A landscape with many valleys, sampled at points; each row gives a point and its height.
From any point a ball takes the steepest step (drop divided by distance) to one of its 2 nearest points. It stops when none of these is lower. Distance is the straight distance between rows; heights are no part of it.
(967) h=432: 86  73  79  84  113  86  85  71  112  134  97  96  128  95  108  64  86  116  90  78  86  137  122  137
(605) h=585: 129  96  98  127  109  86  102  94  141  97  70  90  110  79  98  87  45  117  113  85  100  105  88  65
(1182) h=465: 96  83  84  72  111  100  85  100  108  143  109  95  105  70  104  90  81  121  85  57  82  142  134  127
(657) h=451: 90  96  141  95  62  81  113  135  100  85  73  103  96  88  97  116  107  105  98  132  132  102  109  74
(1579) h=427: 67  80  120  122  95  99  100  78  77  58  102  93  92  113  108  99  131  81  90  58  65  120  99  95
(379) h=666: 105  111  88  99  109  95  79  114  119  127  109  125  124  108  84  70  121  144  80  94  131  92  36  113
(625) h=474: 83  91  128  107  93  68  89  96  115  92  68  98  97  67  109  134  85  100  120  130  116  88  97  104
(822) h=429: 124  115  78  83  120  109  94  96  99  136  139  107  70  119  72  91  91  94  102  116  118  82  96  117
(2378) h=704: 83  109  100  66  109  87  93  85  92  106  111  107  129  86  96  112  125  122  99  116  138  70  93  157
(789) h=729: 66  89  126  89  127  86  98  74  102  84  121  101  90  97  77  104  124  103  100  137  154  61  76  128
(646) h=570: 108  136  148  102  93  100  89  131  98  112  107  85  81  99  104  137  105  110  74  125  118  77  94  102
(1373) h=206: 30  105  136  88  103  72  105  90  75  51  102  82  103  131  93  124  148  101  98  104  119  101  117  121
(778) h=396: 100  98  82  89  103  94  93  101  116  116  101  99  130  124  101  51  99  117  71  77  79  147  117  114
(125) h=810: 115  81  125  105  58  81  90  80  76  111  60  124  109  72  53  83  74  114  79  76  103  115  121  113
(329) h=610: 86  110  115  116  98  85  82  71  80  88  80  84  82  137  97  135  91  72  109  136  76  102  118  119
(324) h=149: 135  120  117  110  89  130  123  106  106  87  85  73  112  83  99  89  87  101  78  68  69  107  130  75
(648) h=223: 85  109  141  107  76  89  109  95  81  102  80  104  94  89  104  135  127  120  121  64  117  56  110  104
(264) h=633: 126  116  74  81  67  101  124  115  83  81  100  131  100  96  90  129  100  78  125  111  101  66  88  88
(1380) h=823: 112  83  106  97  48  62  95  94  74  107  43  131  112  79  67  118  62  78  106  111  75  119  128  109
(763) h=169: 39  94  112  95  106  79  92  94  72  73  113  101  88  149  96  98  156  98  100  110  125  100  94  120
(2331) h=507: 134  112  106  122  76  92  94  76  83  101  69  108  100  122  67  78  64  88  94  102  78  112  99  102
(235) h=645: 106  125  123  99  74  68  95  92  95  111  71  112  133  118  83  79  110  141  81  124  121  88  85  143
(2324) h=490: 121  107  101  117  82  91  97  93  86  101  67  117  111  105  101  102  75  82  118  108  90  98  77  86
(496) h=580: 107  89  62  90  120  91  92  71  103  117  114  127  119  110  81  83  93  102  131  94  117  90  67  118
(693) h=537: 156  104  95  109  81  82  110  68  97  86  64  107  120  67  58  87  44  99  96  94  67  98  102  117
(300) h=204: 117  100  116  117  103  105  66  79  75  146  56  106  122  79  119  84  83  124  95  91  99  103  98  117
(1742) h=619: 101  98  110  97  102  109  116  94  115  92  113  83  76  121  75  75  93  97  72  88  86  116  134  95
(641) h=289: 78  89  89  80  102  103  118  84  93  63  141  104  79  116  66  88  139  85  82  78  92  99  99  122
(2456) h=475: 104  91  100  92  82  69  104  63  101  83  82  113  102  90  70  113  73  74  120  141  93  90  100  125
(1682) h=186: 62  97  75  79  94  69  99  99  83  76  103  111  113  111  121  136  122  90  114  83  71  121  105  127
(2166) h=498: 141  97  80  126  104  102  95  130  88  127  104  114  78  112  100  93  61  101  119  70  105  110  94  72
(349) h=556: 117  112  98  92  81  104  113  148  123  115  108  96  86  109  100  107  77  96  85  106  85  121  119  78
(2306) h=213: 117  109  119  115  98  89  60  94  62  134  63  114  132  96  117  84  97  119  90  119  113  107  67  121
(1089) h=524: 141  101  85  108  108  111  94  118  75  139  115  110  75  98  81  75  58  101  98  81  119  114  122  94
(306) h=417: 99  112  87  84  116  132  114  102  122  97  109  75  116  95  118  89  107  94  87  126  92  102  128  89
(649) h=246: 103  116  104  114  107  110  75  103  57  103  106  110  81  131  108  111  101  67  105  136  108  87  68  101
(1882) h=700: 109  52  99  103  91  108  125  117  82  77  110  93  67  68  86  87  74  71  97  96  83  123  138  61
(1156) h=616: 117  115  57  92  88  116  110  108  90  100  104  131  118  113  100  108  113  84  121  123  112  66  77  95
(2205) h=715: 100  97  75  78  103  115  129  128  148  85  131  101  104  84  95  105  107  91  102  123  117  79  91  87
(176) h=654: 119  100  102  85  91  96  125  84  136  81  91  98  123  41  92  118  86  106  115  101  103  66  98  95
(914) h=517: 108  93  90  83  127  114  86  97  98  128  126  90  106  80  115  84  97  103  79  104  101  117  105  126
(348) h=597: 117  106  62  81  103  103  122  76  108  105  104  118  115  121  85  87  93  92  129  110  108  65  93  110
(1555) h=686: 95  69  128  110  70  100  133  113  99  72  87  100  61  82  86  102  86  72  104  106  88  113  138  55
(2484) h=268: 145  99  82  93  80  78  77  118  63  124  85  134  117  81  87  79  77  110  88  129  110  124  65  112
(671) h=217: 99  124  90  107  104  109  84  112  110  91  117  112  90  128  101  127  122  106  100  90  99  84  47  104
(1864) h=689: 58  70  84  68  116  67  104  98  105  92  102  89  101  97  123  124  93  82  132  156  108  112  132  119
(1333) h=748: 118  120  98  122  129  122  96  57  112  98  81  74  126  111  105  91  85  96  101  112  75  89  92  105
(662) h=632: 115  132  100  102  75  55  86  101  111  116  82  122  112  123  74  93  93  134  75  113  89  113  68  142
(1474) h=416: 78  104  134  98  74  79  107  106  86  48  94  113  99  84  86  130  134  94  94  105  112  81  70  100
(1901) h=731: 107  74  106  65  94  100  122  113  103  84  133  101  83  30  87  118  97  98  81  72  84  116  118  112
(19) h=812: 122  99  72  94  103  124  108  105  58  129  123  117  77  80  111  125  100  89  147  77  104  62  108  99
(1052) h=690: 49  82  80  68  110  65  98  99  84  99  98  105  114  103  119  144  108  94  145  130  118  93  116  127
(229) h=720: 106  136  102  89  95  116  112  92  124  97  105  98  136  116  99  91  120  124  80  86  99  81  98  129
(240) h=553: 145  104  70  111  92  110  116  108  97  112  85  89  109  91  87  79  28  88  100  87  79  121  150  69
(214) h=745: 102  83  101  77  101  100  121  73  105  80  113  100  107  46  78  105  100  98  94  58  76  96  116  121
(1263) h=404: 107  138  83  103  106  123  89  92  81  131  108  98  94  128  115  134  97  94  116  97  86  83  106  127
(2129) h=438: 110  97  67  103  115  109  96  92  109  138  93  106  107  108  125  107  74  101  142  88  94  91  114  91
(1647) h=314: 81  100  108  104  105  104  83  105  109  103  79  85  128  108  139  96  113  110  95  108  81  126  107  102
(1648) h=266: 91  108  120  97  71  91  100  129  90  104  93  122  98  82  118  146  117  115  113  65  104  93  97  91
(403) h=344: 105  128  130  100  56  105  116  98  102  101  55  101  132  91  104  119  108  118  98  78  92  83  128  97
(717) h=519: 58  112  121  89  113  110  104  131  106  91  90  74  116  95  134  115  133  120  104  142  141  87  111  86
(364) h=565: 139  72  97  120  105  80  106  108  123  91  89  101  78  73  81  72  46  109  114  81  133  104  99  62
(2233) h=547: 149  79  84  119  115  89  104  113  87  110  101  99  72  97  74  50  46  102  106  85  137  109  112  68
(995) h=322: 86  105  105  104  131  89  60  102  111  112  129  97  73  130  99  108  114  98  88  120  113  104  63  120
(1915) h=229: 51  106  95  99  120  97  85  107  97  74  129  85  98  151  110  106  144  92  80  113  100  121  86  118
(101) h=804: 67  66  88  90  111  91  112  63  110  83  96  101  128  94  113  83  115  93  118  104  102  92  103  110
(375) h=670: 123  83  59  94  107  98  129  110  114  93  132  107  75  101  77  89  65  70  129  106  103  91  114  74
(1493) h=487: 109  126  112  89  93  135  111  136  112  104  113  93  111  69  119  110  121  113  66  111  110  81  107  90
(1749) h=327: 119  106  124  117  114  95  70  94  118  153  91  92  104  109  103  59  81  138  72  111  118  112  100  120
(681) h=415: 94  94  96  84  49  83  110  132  85  109  68  119  124  117  106  101  104  97  88  116  98  134  134  99
(1514) h=480: 67  67  123  110  103  116  120  123  101  81  105  91  94  81  133  89  122  101  84  72  83  131  118  58
(177) h=390: 75  83  99  113  98  104  96  124  86  83  120  107  71  104  115  123  130  97  112  53  80  115  84  79
(225) h=607: 109  126  111  95  95  98  107  73  102  58  68  91  147  72  105  117  104  100  102  132  88  68  81  113
(76) h=233: 102  109  112  95  114  132  85  108  89  152  111  99  110  106  119  74  117  127  93  93  139  80  114  112
(761) h=393: 125  110  81  90  98  91  86  104  96  144  118  115  82  123  87  107  74  100  108  108  105  103  106  125
(1055) h=567: 99  107  72  117  118  147  96  126  107  100  127  106  104  109  108  73  134  119  91  70  129  82  63  69
(1137) h=471: 77  84  125  92  82  98  127  122  134  78  89  95  105  97  98  95  126  113  95  128  142  82  94  75
(1290) h=591: 123  116  104  95  90  97  117  113  141  107  116  82  72  110  65  102  73  99  75  91  75  120  130  94
(2385) h=219: 112  91  79  117  118  101  110  84  130  117  117  102  85  125  81  58  82  116  117  60  119  84  107  87
(427) h=541: 98  96  114  121  129  122  79  78  114  128  99  88  96  81  123  100  86  114  108  92  110  88  106  106
(1853) h=573: 108  95  147  132  84  94  79  111  85  128  73  101  75  117  106  91  89  105  93  99  109  116  99  76
(2223) h=543: 112  112  118  100  137  129  73  73  95  133  113  89  100  73  111  105  96  123  86  88  100  89  93  134
(2375) h=443: 109  124  99  126  103  107  82  96  80  127  93  105  69  140  111  134  84  94  123  82  83  94  91  93
(585) h=436: 74  95  100  114  113  113  92  103  102  80  136  103  66  90  101  116  133  110  107  27  77  94  84  99
(1477) h=661: 80  98  86  78  94  114  123  100  101  100  90  111  133  84  129  120  126  110  140  107  126  43  117  100
(923) h=600: 105  111  108  115  74  97  93  82  52  91  70  96  89  135  93  116  85  58  106  130  66  112  129  103
(2469) h=509: 83  73  119  111  111  82  90  131  133  110  102  93  64  83  124  114  86  97  119  122  115  107  88  62
(879) h=210: 128  76  109  97  97  88  88  96  67  79  109  120  90  37  87  98  87  83  96  117  103  111  56  94
(1548) h=155: 145  97  86  124  101  105  73  90  68  147  67  116  119  96  89  62  64  123  99  81  116  107  104  110
(520) h=640: 87  91  129  91  93  116  122  105  107  90  107  79  88  95  93  76  121  99  58  106  103  114  139  94
(945) h=241: 126  121  109  116  75  128  119  85  114  99  54  72  124  91  106  107  87  97  113  79  60  95  156  69
(1053) h=248: 28  96  137  98  93  86  119  89  82  58  87  76  101  107  114  138  140  109  128  88  109  92  142  101
(1382) h=340: 86  132  90  120  124  91  70  93  112  87  109  88  107  161  97  93  116  101  79  135  83  109  44  129
(1780) h=356: 87  93  74  121  114  123  130  86  104  73  117  95  96  102  102  78  118  90  119  50  77  86  104  72
(1519) h=705: 124  123  100  82  100  126  110  89  86  103  115  108  132  100  82  62  126  119  59  94  115  77  86  129
(932) h=372: 92  114  132  116  96  114  104  96  75  72  122  97  67  120  84  99  117  74  76  106  94  89  89  98
(343) h=676: 110  82  124  117  53  81  110  110  97  85  67  107  78  78  85  115  71  79  113  112  92  107  119  58
(1036) h=283: 102  132  80  113  112  118  74  114  64  117  115  114  87  139  122  128  110  83  114  105  103  84  48  93
(213) h=182: 108  108  131  113  96  115  106  87  95  112  96  109  96  80  97  102  115  122  109  60  129  52  87  97
(305) h=145: 104  129  96  93  114  143  95  102  105  143  96  90  130  116  124  83  119  133  86  70  104  85  125  113
(819) h=671: 84  100  93  87  108  98  95  82  105  119  95  110  123  91  120  122  107  111  139  98  123  62  105  119
(1343) h=539: 137  103  48  93  125  100  99  117  130  108  129  104  117  109  87  66  69  101  97  105  97  117  67  97
(776) h=621: 84  99  104  110  97  75  92  90  97  97  100  99  63  145  94  121  90  75  114  135  88  104  101  94
(1783) h=601: 123  115  73  100  100  147  111  120  109  97  114  104  121  88  104  92  120  102  101  73  111  64  75  72
(545) h=489: 87  73  133  111  118  82  90  101  127  91  99  90  82  46  118  112  84  107  106  113  114  98  76  87
(1622) h=544: 104  72  90  110  110  118  113  149  101  87  129  94  72  92  115  81  94  84  75  81  84  143  98  47
(1147) h=515: 97  96  55  93  104  109  101  142  93  84  129  119  106  131  111  87  130  90  79  77  69  144  60  93
(844) h=523: 131  115  111  99  82  120  109  126  113  106  103  92  94  86  99  114  94  100  87  102  104  88  109  76
(122) h=648: 117  89  89  74  67  92  129  128  92  82  117  125  77  81  82  122  94  71  109  124  109  87  101  77
(2436) h=281: 78  85  55  84  102  103  117  84  105  108  116  104  107  141  104  83  114  87  116  70  73  106  138  114
(2026) h=655: 106  119  112  108  93  86  75  109  88  134  95  122  125  127  97  67  124  139  70  101  126  101  63  135
(68) h=793: 131  77  100  107  76  84  97  101  90  116  78  130  103  50  78  109  69  116  115  47  102  111  104  94
(583) h=201: 77  106  86  79  83  98  105  96  89  103  97  94  113  126  109  115  117  93  109  88  72  117  141  121
(1627) h=738: 97  86  124  104  115  104  73  93  79  109  113  112  90  95  100  69  118  103  77  113  139  89  67  110
(2065) h=839: 125  132  82  116  120  142  103  113  93  100  139  102  72  99  91  145  107  85  109  88  97  55  63  90
(2411) h=431: 88  87  107  101  112  100  89  115  88  98  124  90  70  119  110  92  99  79  81  128  89  135  99  89
(173) h=663: 127  101  106  100  53  80  129  127  105  89  88  126  79  102  70  108  72  87  114  115  110  92  112  67
(2136) h=510: 110  78  106  113  101  122  107  134  102  82  89  87  110  72  132  79  100  98  77  74  80  145  105  47
(2383) h=245: 101  88  125  131  117  110  76  86  80  105  88  87  93  98  134  96  93  87  99  113  92  113  74  87
(2498) h=399: 91  99  118  134  101  122  120  71  88  58  101  95  85  104  99  88  120  89  101  50  70  95  103  75
(839) h=856: 93  124  72  101  128  135  109  109  123  109  154  91  61  105  94  139  108  94  114  88  95  57  89  102
(1258) h=484: 134  109  97  79  89  94  110  106  102  108  117  100  93  100  74  75  74  89  87  154  114  96  99  106
(771) h=405: 99  95  107  100  101  104  83  106  91  132  101  93  82  122  112  84  82  86  92  128  99  133  126  105
(1914) h=522: 116  96  117  130  120  107  87  88  104  134  92  84  76  90  116  111  70  99  127  97  103  78  101  79
(2317) h=634: 87  91  101  106  88  82  119  78  112  84  99  104  66  121  81  122  90  69  128  110  79  96  119  88
(1600) h=526: 100  116  94  125  114  135  83  120  102  84  141  110  89  91  89  101  141  114  84  52  112  81  40  92
(592) h=278: 75  100  88  97  113  101  86  126  98  104  138  118  77  119  101  116  123  98  99  100  121  96  54  110
(203) h=353: 98  99  119  106  105  93  81  93  126  135  76  83  113  113  103  43  86  121  59  135  108  126  117  108
(1048) h=236: 112  83  108  91  87  77  80  95  64  111  71  129  132  78  105  67  95  106  81  139  116  119  71  125
(1869) h=799: 100  92  73  72  110  117  97  78  51  134  124  121  81  81  107  129  110  97  135  65  97  80  128  138
(371) h=716: 111  77  102  82  103  117  124  120  94  86  129  92  74  53  97  99  88  85  87  88  87  111  133  82
(1159) h=418: 106  132  66  102  121  118  79  110  110  107  119  92  114  141  115  84  108  99  77  84  58  128  73  105
(204) h=455: 90  96  108  76  87  63  111  88  108  70  82  108  116  72  89  133  100  97  123  141  114  81  94  122
(2118) h=496: 62  104  127  88  96  114  131  129  129  58  86  75  109  82  117  117  155  116  103  124  131  83  112  69
(2036) h=647: 82  100  71  67  86  114  130  123  106  97  116  120  122  86  111  124  125  104  132  84  116  72  115  101
(1919) h=551: 85  80  78  95  117  113  100  139  113  81  129  96  95  111  120  90  119  86  77  94  77  143  70  70
(1270) h=392: 105  99  85  89  64  80  93  122  90  126  74  113  125  132  99  76  85  106  79  118  77  150  126  119
(2089) h=840: 94  93  88  80  109  100  99  110  112  92  140  90  70  96  102  125  99  94  100  81  75  109  104  114
(1344) h=276: 103  99  102  129  110  106  71  95  97  112  73  96  124  90  149  96  93  112  111  89  78  121  73  85
(996) h=765: 46  56  97  80  132  70  91  70  86  68  115  83  106  84  113  98  119  89  93  112  97  126  96  142
(1115) h=626: 96  91  72  93  104  129  116  108  99  101  120  118  120  75  116  93  133  115  120  57  124  67  91  90
(960) h=546: 82  71  98  108  85  75  91  123  103  118  86  120  86  123  117  100  97  95  123  100  111  124  100  76
(1818) h=596: 108  135  123  92  95  91  101  93  115  78  87  97  136  84  93  124  113  118  85  123  112  62  68  127
(827) h=734: 79  74  113  86  119  86  95  92  73  104  121  119  87  81  96  82  126  102  100  133  152  81  81  121
(1337) h=357: 100  112  107  97  120  79  66  103  102  142  117  97  75  123  101  118  78  110  94  122  100  99  91  137
(691) h=788: 69  77  112  90  125  88  101  82  105  46  86  72  120  80  121  96  114  80  89  172  96  124  92  101
(867) h=692: 127  109  68  81  104  102  129  104  143  90  118  98  99  85  76  99  66  79  101  129  100  77  102  86
(2548) h=744: 85  73  99  99  124  86  77  103  83  114  121  118  82  119  105  58  122  108  84  104  129  125  67  111
(966) h=467: 104  123  73  106  115  124  83  121  100  77  137  95  102  135  88  78  121  93  54  79  73  127  52  102
(1135) h=649: 102  80  67  105  100  85  120  88  115  92  104  117  79  109  80  114  81  78  151  84  84  94  104  89
(913) h=587: 118  99  103  126  80  108  102  93  61  97  81  100  78  121  91  94  71  58  115  106  72  113  127  62
(2002) h=433: 82  102  115  81  66  91  113  134  81  99  77  104  105  117  112  117  118  103  99  115  120  108  129  96
(45) h=211: 107  103  110  119  135  114  63  87  74  93  119  93  79  97  117  112  92  71  88  141  89  100  57  103
(917) h=796: 65  68  90  90  122  102  111  78  106  53  107  92  125  78  119  82  125  81  102  139  108  103  89  101
(1916) h=464: 105  88  80  96  118  129  121  94  135  105  97  85  126  89  120  46  96  102  98  103  107  110  128  70
(1796) h=736: 119  125  89  113  108  120  108  75  116  102  85  91  133  117  106  82  96  110  93  72  75  94  101  99
(1114) h=777: 102  102  95  102  105  120  83  81  77  127  84  89  109  81  122  128  79  86  110  100  73  102  144  113
(1508) h=104: 137  111  100  130  119  100  70  77  80  141  78  106  103  129  95  70  61  119  104  91  110  101  78  101
(2335) h=561: 84  67  126  121  101  92  69  110  86  126  96  106  74  114  123  76  98  105  104  89  114  127  100  82
(89) h=564: 138  99  50  100  126  97  90  98  91  122  117  122  112  112  97  67  78  105  115  91  123  101  66  97
(889) h=574: 93  144  131  108  99  96  82  117  97  105  118  89  89  143  95  112  132  123  57  100  110  96  75  129
(448) h=825: 63  70  86  86  116  93  105  116  130  91  122  88  92  99  123  107  118  97  99  93  84  128  113  100
(750) h=473: 95  79  83  105  112  104  102  104  107  132  106  95  79  100  116  97  80  92  127  91  97  106  140  80
(1956) h=536: 74  128  121  101  105  102  82  132  105  111  94  87  106  110  143  131  133  117  93  120  128  95  91  95
(970) h=756: 68  72  96  90  123  72  78  60  77  85  109  106  101  85  99  109  122  99  110  80  88  111  73  145
(1976) h=304: 107  106  113  96  74  110  123  96  121  98  76  89  111  78  112  124  95  111  118  65  86  86  137  81
(1575) h=681: 120  124  80  95  121  109  79  85  107  128  125  123  110  102  74  81  115  125  93  107  130  75  52  136
(123) h=350: 108  142  102  112  123  138  80  96  97  140  92  70  111  129  141  122  102  112  100  92  72  90  114  109
(367) h=723: 43  102  124  78  122  72  108  70  98  65  111  79  111  105  90  114  125  115  110  141  144  75  105  134
(1534) h=295: 71  115  85  114  122  99  82  92  116  71  125  84  92  169  91  87  124  79  76  121  79  119  74  112
(99) h=656: 85  66  121  78  82  110  144  118  104  72  93  89  98  90  96  75  126  86  64  129  109  125  136  72
(526) h=494: 98  65  96  84  123  96  84  102  113  134  110  86  103  55  119  86  74  113  74  102  102  139  122  119
(1828) h=132: 122  100  112  111  92  94  111  86  103  97  100  121  84  80  66  90  99  118  111  76  138  67  66  90
(908) h=469: 116  93  76  112  96  97  96  92  88  111  91  120  109  80  120  113  80  95  143  74  95  89  80  86
(1465) h=555: 64  133  135  108  107  102  77  125  93  92  107  82  88  126  122  135  132  119  86  91  111  100  84  111
(1241) h=328: 93  117  105  99  78  94  102  144  103  91  113  112  72  120  114  146  115  97  112  76  84  98  95  76
(1450) h=529: 91  87  109  120  88  77  95  127  141  122  84  100  71  121  107  108  81  101  128  112  113  118  105  51
(355) h=816: 102  77  126  101  51  64  92  88  74  120  62  125  86  82  46  105  63  93  92  100  104  106  143  112
(1705) h=668: 79  79  111  83  80  91  125  121  107  79  80  86  99  107  105  98  120  76  91  161  107  127  148  77
(2457) h=293: 89  84  59  113  122  118  120  84  138  94  111  96  113  122  99  62  107  103  122  72  100  84  93  76
(2144) h=345: 103  120  84  81  106  130  131  118  146  75  104  59  117  95  106  96  119  103  73  114  67  115  124  91
(467) h=767: 74  102  117  110  112  113  86  70  82  91  74  67  108  90  136  132  105  85  105  106  67  105  133  108
(2440) h=483: 85  117  103  102  112  124  94  104  106  86  141  104  83  79  97  141  134  112  103  48  96  77  59  114
(2188) h=247: 145  92  102  106  102  79  68  110  73  105  87  117  103  59  88  93  62  94  88  119  93  132  50  102
(1198) h=379: 86  89  123  117  106  94  79  102  118  125  94  83  80  138  108  64  91  109  68  140  102  134  121  98
(1848) h=803: 115  87  120  105  73  69  86  92  80  124  77  134  100  85  66  82  86  130  100  47  115  120  99  111
(483) h=495: 130  87  88  103  104  69  103  53  103  99  91  110  88  92  59  105  50  87  124  103  84  92  95  117
(275) h=773: 60  86  96  85  126  73  83  81  103  80  112  81  107  114  120  107  101  90  90  140  91  125  99  129
(534) h=764: 95  91  110  96  76  85  134  70  108  49  86  100  104  67  76  122  101  83  118  90  78  79  102  95
(931) h=586: 100  82  136  141  94  89  88  93  120  108  66  89  77  122  96  75  77  106  95  106  101  127  110  51
(1679) h=599: 113  79  105  126  99  87  97  98  128  107  68  94  96  98  109  82  66  113  125  73  96  126  113  57
(2006) h=813: 49  68  69  88  127  102  105  87  110  89  114  101  111  90  125  94  127  96  112  82  92  110  95  109
(2123) h=442: 95  121  102  94  115  145  102  115  92  86  124  77  114  75  124  110  131  100  69  89  91  92  98  100
(191) h=90: 68  112  63  83  93  84  111  96  109  54  113  107  115  131  96  128  130  87  109  86  59  114  73  124
(1104) h=400: 125  101  62  118  99  116  106  74  86  124  75  109  118  126  101  89  68  86  138  80  79  100  136  89
(2239) h=516: 138  100  98  109  82  73  99  66  101  101  69  105  98  71  59  131  37  89  111  102  66  103  106  117
(400) h=588: 119  82  116  114  83  105  121  83  117  97  71  90  97  72  81  74  69  97  110  96  103  98  148  61
(1163) h=571: 129  80  96  121  76  99  113  97  91  98  77  98  88  101  78  72  55  81  103  93  91  116  148  57
(1035) h=603: 97  113  118  94  74  66  93  126  109  117  102  110  75  136  83  110  93  111  86  113  104  114  102  117
(1551) h=157: 121  97  106  130  114  91  92  72  116  125  86  102  91  124  73  64  64  123  112  79  123  85  90  98
(1464) h=288: 120  94  126  103  121  113  76  91  96  150  116  100  82  95  93  60  90  129  84  81  139  94  102  108
(1107) h=774: 108  65  104  99  87  80  134  87  114  59  96  110  92  54  76  92  90  88  119  70  103  96  97  72
(219) h=308: 114  107  103  123  90  125  93  106  81  93  74  95  138  79  144  97  108  101  94  81  81  113  85  70
(2009) h=618: 102  121  118  108  73  59  76  111  99  132  68  109  95  132  78  106  81  124  89  137  95  118  95  128
(2543) h=336: 89  100  109  92  99  108  98  89  63  67  135  101  68  119  68  110  126  72  70  87  78  108  93  124
(2272) h=622: 104  126  111  91  89  112  118  77  139  84  67  80  159  71  109  90  114  122  89  114  97  77  95  110
(529) h=398: 85  114  143  120  89  101  107  85  88  59  92  90  87  108  86  109  126  89  93  121  114  69  85  87
(1078) h=853: 93  92  69  92  114  102  102  105  100  117  145  107  63  119  92  100  101  85  119  76  90  99  103  103
(711) h=209: 72  100  68  64  98  87  119  101  106  69  133  97  100  128  86  103  130  77  93  103  75  118  109  124
(2446) h=758: 99  121  116  117  125  123  92  64  93  86  78  63  113  94  128  126  92  84  103  118  66  92  96  101
(809) h=584: 103  127  142  87  88  97  95  117  89  98  103  94  112  78  102  120  126  127  75  112  137  68  88  125
(196) h=554: 94  120  131  109  87  97  88  142  93  123  98  99  81  97  131  148  110  111  109  126  136  80  99  83
(2162) h=682: 51  94  80  77  124  84  101  83  93  101  120  107  104  102  115  124  120  104  142  120  126  63  105  129
(2101) h=282: 48  97  139  104  84  82  104  87  104  80  52  75  116  105  110  123  136  126  117  77  107  104  139  98
(1287) h=867: 94  104  67  98  125  120  105  122  110  105  166  110  52  107  80  112  118  99  111  61  107  77  81  96
(765) h=527: 133  100  107  109  65  94  118  67  86  78  67  119  117  100  49  98  74  85  100  81  75  95  111  108
(828) h=530: 144  104  70  102  91  103  123  120  123  94  87  87  114  107  84  63  53  86  88  110  92  131  124  66
(1984) h=714: 69  116  103  67  126  101  108  81  103  74  114  79  126  93  88  107  133  118  84  133  132  76  115  149
(1703) h=826: 137  120  73  100  101  135  110  121  63  105  134  120  78  87  103  129  102  78  116  93  96  72  87  83
(2137) h=750: 78  71  92  93  117  71  80  87  95  103  109  120  102  100  102  89  121  111  102  75  109  116  60  125
(1478) h=589: 95  115  141  110  77  85  86  107  91  114  105  101  83  139  81  86  111  113  64  107  107  106  95  118
(1884) h=501: 142  106  77  109  112  120  121  108  130  95  95  87  118  103  94  50  68  104  93  97  108  102  99  71
(505) h=472: 133  114  86  124  91  95  81  119  69  124  99  128  72  135  100  119  83  99  132  65  102  107  75  78
(18) h=175: 109  81  118  107  101  84  99  80  87  85  106  118  85  68  89  106  99  88  115  106  118  78  63  99
(2221) h=637: 110  109  105  85  97  120  123  89  141  80  93  82  127  62  93  89  109  109  90  124  113  66  94  92
(1479) h=780: 88  92  105  77  105  89  98  81  103  88  91  86  118  90  108  93  95  85  83  156  93  120  110  119
(138) h=453: 49  57  122  103  99  100  112  105  81  77  98  99  90  104  121  84  142  93  88  65  82  133  119  89
(1062) h=511: 131  105  79  97  108  87  102  118  134  107  111  100  99  93  83  75  66  99  80  135  98  121  75  98
(263) h=755: 90  78  116  94  80  75  120  72  103  71  85  104  103  67  62  107  99  96  101  55  78  105  118  117
(251) h=243: 122  128  110  97  100  127  127  96  145  83  88  59  119  79  103  96  90  106  75  94  66  100  119  80
(1227) h=348: 109  139  111  111  86  136  105  107  86  68  69  79  147  104  135  101  133  98  80  95  77  93  88  81
(2017) h=693: 113  106  89  67  107  107  94  96  100  126  125  116  117  93  79  80  117  127  79  107  134  75  87  143
(2203) h=373: 103  140  76  101  109  106  74  97  95  100  107  104  131  151  119  91  120  98  76  119  82  115  64  124
(1276) h=317: 76  124  137  109  74  99  101  104  116  104  54  85  112  121  108  127  125  126  106  79  97  92  140  93
(1487) h=787: 110  99  85  91  106  111  79  67  62  150  99  102  102  89  99  109  89  96  120  79  93  91  142  142
(1858) h=499: 111  79  103  122  124  96  92  110  123  134  95  87  60  91  118  101  52  93  134  97  109  101  133  54
(1113) h=678: 59  82  104  67  91  75  119  110  94  92  80  77  111  104  108  121  98  88  104  167  105  122  165  113
(250) h=781: 125  64  96  104  73  83  124  106  102  90  90  124  90  42  78  104  61  89  128  67  102  94  115  70
(155) h=435: 87  116  108  85  80  65  119  103  102  37  93  105  115  80  82  153  119  84  111  128  104  77  67  114
(1977) h=391: 123  139  101  106  110  144  99  109  101  74  100  79  139  83  127  114  115  95  68  106  76  92  72  90
(1894) h=460: 131  110  92  91  107  108  98  113  91  122  129  115  87  98  83  85  92  100  88  144  138  69  81  110
(560) h=737: 65  102  69  67  104  102  126  122  138  75  129  93  102  104  102  133  124  93  129  142  112  71  105  98
(242) h=358: 98  108  79  88  98  88  89  121  110  121  93  101  119  121  115  81  102  111  75  112  82  138  96  117
(2055) h=267: 85  139  108  102  125  148  99  90  109  111  99  65  113  126  131  94  125  111  82  101  95  87  134  112
(679) h=352: 113  93  51  91  95  109  115  87  110  107  92  108  121  130  105  79  85  92  125  51  74  116  132  82

Call two points neighbours if one is among the 2 nearest of the other. Go from one point of each pair to the other, from neighbour to neighbour, staying as low as possible. Name the highest point that can't be avoided.
(763), (191): (1679)
(1508), (763): (1919)
(191), (45): (2223)
(1828), (1508): (2484)
(45), (671): (1036)
(324), (763): (403)

Where does a ball stop that starts at each point below?
(1479): (242)
(1853): (191)
(693): (191)
(2162): (1828)
(2026): (242)
(355): (671)
(1679): (305)
(560): (1828)
(264): (671)
(1622): (1508)
(1864): (45)
(867): (324)
(1703): (242)
(2272): (242)

Two balls start at each pair of points below. Name the first point that both come to, or write -.
(931), (343): -
(2089), (839): (2017)
(2205), (176): -
